Points on a hilly landscape, in no order, each with its height.
A ball rolls from a point to the lowest of its 5 nearest points, and stops where none of them is lower. Distance is the straight distance between rows; heights are no part of it.
q_273 height 3.94: [ 69 202 168 143 110  87 118 145 176 159 170  74 105 146]
q_58 height 3.58: [ 80 180 177 128 112 110 115 136 189 152 149  73 106 138]
q_447 height 3.25: [106 163 173 133 124 106 124 125 159 121 177 105 107 143]
q_568 height 4.15: [146  68  51 173 156 100 176 155  19 102  47 111 196  90]
q_828 height 3.41: [149  85  60 132 152 138 151 134  57  97  77 137 158 101]
q_82 height 3.86: [136  76  67 153 154 118 156 140  53 113  60 131 163 102]
q_863 height 4.26: [132 112 123 143 124 126 134 126 103 108 130 149 130 138]
q_806 height 3.51: [ 72 159 166 145 126  98 131 126 125 123 175 121 113 166]
q_894 height 6.06: [129 112 134 175  95 130 125 122 107 143  87 138 125 150]
q_854 height 3.27: [ 95 180 178 135 106 115 111 140 191 155 138  95 109 146]
q_597 height 5.16: [102 137 156 176  97 116 115 124 128 148 108 127 122 161]
q_437 height 4.61: [144  93  46 101 156 153 144 128  69 107  74 141 150  94]
q_354 height 5.00: [151  74  88 141 137 135 138 135  84 116  79 146 140 117]
q_850 height 3.78: [108 129 135 143 136 102 130 115 106  91 163 140 130 148]
q_824 height 3.44: [ 89 161 165 148 108 114 121 128 157 136 170 107 117 156]
q_246 height 5.68: [130 192 194  82 135 117 125 133 227 162 169  46 100 140]
q_192 height 6.89: [173 111 119 141 108 154 107 130 126 134 100 145 129 123]
q_940 height 3.90: [142 103  53  61 170 151 151 118  81 113 108 162 142  99]
q_833 height 1.92: [120  85  95 156 144  97 161 130  62  96 107 144 157 125]
q_275 height 0.95: [164 129 159 116 111 147 107 124 177 142 128 134 120 131]
q_822 height 5.63: [148 127 140 128 125 136 127 119 141 137 137 142 122 133]
q_755 height 6.38: [158  89 108 142 116 144 126 125  75 126  87 141 152 115]
q_290 height 0.88: [155 112  82  49 168 156 142 115 124 122 145 178 132  91]
q_230 height 6.04: [159 105 114 124 139 148 125 115 118 114 136 158 129 117]
q_801 height 8.16: [169 147 175  81 135 141 120 119 189 139 182 117 111 123]
q_578 height 3.28: [134  66  73 180 145  89 173 137  41 110  70 123 176 109]
q_368 height 7.53: [162 128 142 108 130 145 116 119 161 131 156 142 107 117]
q_56 height 4.29: [108 191 177 112 120 124 124 122 206 151 182  72  91 142]
q_487 height 5.14: [147 106 105  69 159 155 141 109 128 120 165 157 126 101]
q_138 height 4.73: [ 82 150 143 179  94 103 117 130 123 140 126 128 125 159]
q_256 height 1.94: [130 159 177 130 119 133 110 128 184 138 147 103 114 139]
q_929 height 0.94: [171 111 122  68 151 166 128 107 138 119 158 148 125 105]
q_952 height 5.04: [142 102 121 104 145 142 130 129 119 104 145 157 126 114]
q_617 height 4.02: [ 56 188 157 158  84 106 107 145 172 172 119 107 121 139]
q_364 height 5.01: [137 109 127 159 113 127 119 128 105 127 113 135 131 137]
q_85 height 3.21: [118 168 174 148 105 134 103 143 186 147 116 105 125 147]
q_101 height 4.03: [138 141 158 145 106 140 105 120 162 138 120 131 116 143]
q_978 height 8.01: [164  99 107 110 132 167 118 121 115 114 109 149 127 104]
q_491 height 6.49: [155 130 133  83 146 149 119 114 135 122 176 144 119 115]
q_601 height 2.47: [132  78  51 127 156  97 172 138  47  94 105 143 161 104]
q_415 height 6.41: [163 162 189  98 131 132 114 123 214 149 165  99 102 137]
q_643 height 2.27: [131 111  58  56 171 143 158 113  88 107 145 168 133  95]
q_73 height 1.97: [134  82  66 103 166 128 144 122  72 104 101 157 139 102]
q_918 height 3.63: [ 89 174 169 157  89 126 100 144 172 158 114 116 125 151]
q_717 height 6.28: [143 130 145 118 129 126 123 120 136 120 175 138 121 136]
q_915 height 4.00: [ 48 196 163 152  97  92 114 137 168 157 150  79 114 149]
q_226 height 6.26: [117  95 128 186 106 108 128 128  89 116  93 140 138 160]
q_522 height 3.62: [146 157 172 135  97 147 100 133 202 159 114 110 110 148]
q_147 height 1.19: [130  88  82 113 159 120 151 132  76  92 147 164 141 114]
q_201 height 4.71: [109 129 149 156 119 128 127 127 129 125 139 134 123 159]
q_319 height 4.04: [ 74 173 161 166  75 111 106 152 151 169 101 115 131 151]
q_518 height 6.53: [139 138 157 107 135 143 120 121 155 114 179 123 103 129]
q_506 height 6.03: [158  92  52 107 159 163 135 134  69 131  48 139 149  85]

For each start below, name the point where the ball stops.
q_518 -> q_275
q_491 -> q_290
q_828 -> q_147

Two balls start at each pair of points below. Name the first point that both come to, or write -.
q_578, q_506 -> q_147
q_568, q_437 -> q_147
q_319, q_58 -> q_256
q_915, q_138 -> q_256
